Points, in no order, along strands that fork, close into loops and pass close to each other.
Two points are linked if the straight distance between their rows is under 36.8. Some points are linked to none.
Q409: 2	2	2	-4	-27	33	-6	-30
Q415: 11	-28	1	15	-34	17	-19	2
Q992: 0	27	-2	-1	-10	50	-5	-3
Q596: 1	-22	5	13	-33	16	-22	20
Q86: 39	20	13	18	-11	-27	-6	-8
Q228: 22	49	11	-7	-20	-27	4	-11
Q939: -48	-23	-10	-7	8	26	-18	37
Q71: 49	28	1	11	25	-35	20	-26
Q695: 17	12	-10	-13	20	-14	38	-59
Q633: 34	-27	13	23	-17	-29	-8	-18
Q753: -25	2	2	11	10	10	-25	64
Q986: 43	25	6	16	13	-31	9	-17
Q310: 18	37	14	-12	4	-51	20	-18
Q758: -38	-26	-22	6	51	21	-34	32
Q722: -29	-56	-12	-8	-19	15	-20	55
Q393: 9	6	-2	-8	-23	32	4	-47
Q317: 13	47	9	-10	-25	0	-2	-2
Q373: -13	-43	-4	5	-31	8	-23	56
Q447: -38	-2	-4	2	23	4	-28	62
Q245: -54	-12	-11	-9	25	27	-20	35
Q852: -25	-2	0	-6	-15	49	-12	9
Q302: 25	14	17	17	-29	-22	-15	13
Q144: 6	15	-2	-16	47	-28	68	-24
Q188: -33	-16	4	-8	-28	21	-16	34
Q749: 7	-16	17	-2	44	-34	61	-21
Q72: 28	44	-19	-18	23	-24	38	-38
Q513: 16	-24	8	5	-24	-13	2	-41
Q98: 10	21	-10	-19	39	-30	60	-38
Q864: 26	-26	4	11	-11	-5	3	-52
Q348: -60	-18	-15	-16	37	-1	-25	37
Q368: 33	-3	5	9	25	-23	27	-44
Q583: 34	-25	13	24	3	-35	5	-31
Q276: -39	-32	-6	-7	-17	19	-18	40
Q160: -37	-55	-22	-10	8	5	-20	62
Q267: 32	-15	4	12	13	-12	16	-55
Q185: 14	19	-4	-12	-17	17	12	-52
Q540: 1	38	12	-1	-21	18	-10	17
Q503: -7	13	3	-5	-21	39	-8	-9
Q622: 6	7	16	-13	19	-53	43	-25
Q378: -15	23	6	7	-2	17	-23	52
Q442: -51	-31	-23	-10	39	-6	-29	48
Q716: -24	19	13	-19	-38	8	-7	13
Q333: -33	7	10	-12	-33	16	-13	22
Q566: 28	-25	8	23	-34	-21	-19	7
Q96: 0	-29	-1	14	-29	10	-25	44
Q181: 20	-8	12	19	-37	-16	-23	20
Q37: -26	-19	-16	19	40	35	-29	40
Q290: 16	11	10	-4	-15	-22	8	-33
Q782: -8	23	-5	9	11	58	-14	13
Q109: 7	-35	2	11	-38	16	-12	-18
Q340: 21	28	-23	-13	31	-19	46	-47
Q640: -44	-10	-3	-11	-8	50	-11	9
Q827: -9	33	8	2	-6	24	-16	39
Q915: -40	-42	-23	-12	31	-10	-27	58
Q240: 0	-9	18	-10	33	-44	53	-25
Q281: 26	53	-12	-17	8	-26	23	-31
Q746: 38	11	-2	7	34	-31	35	-36
Q7: 11	-29	9	4	-38	-9	-7	-27
Q165: 22	54	-9	-18	-6	-9	19	-33
Q931: 23	15	-5	-9	-1	1	20	-57
Q792: -11	-13	-9	25	24	47	-25	37
Q166: 12	17	16	-11	9	-53	24	-22
Q807: -14	1	-4	17	19	50	-15	27

A tip is a point with one link. Name the tips that can be reached along the links from each point below, in the order of the rows.
Q240 => Q310, Q749
Q992 => Q758, Q144, Q640, Q165
Q109 => Q583, Q716
Q540 => Q228, Q447

A piece is two or more points that can be reached from each other along the links. Count, over all rows, the pieces, the separate loops (a circle has one, a figure eight two, a Y none), the forks (points with three links) and the tips (points with one).
pieces => 4
loops => 1
forks => 4
tips => 10

Name the points in between on the shortest way along the links from the first point to the second, in order.
Q188 / Q96 => Q276 Q722 Q373
Q939 / Q716 => Q276 Q188 Q333
Q503 / Q98 => Q409 Q393 Q185 Q931 Q695 Q340
Q181 / Q583 => Q566 Q633
Q746 / Q7 => Q368 Q267 Q864 Q513
Q827 / Q447 => Q378 Q753
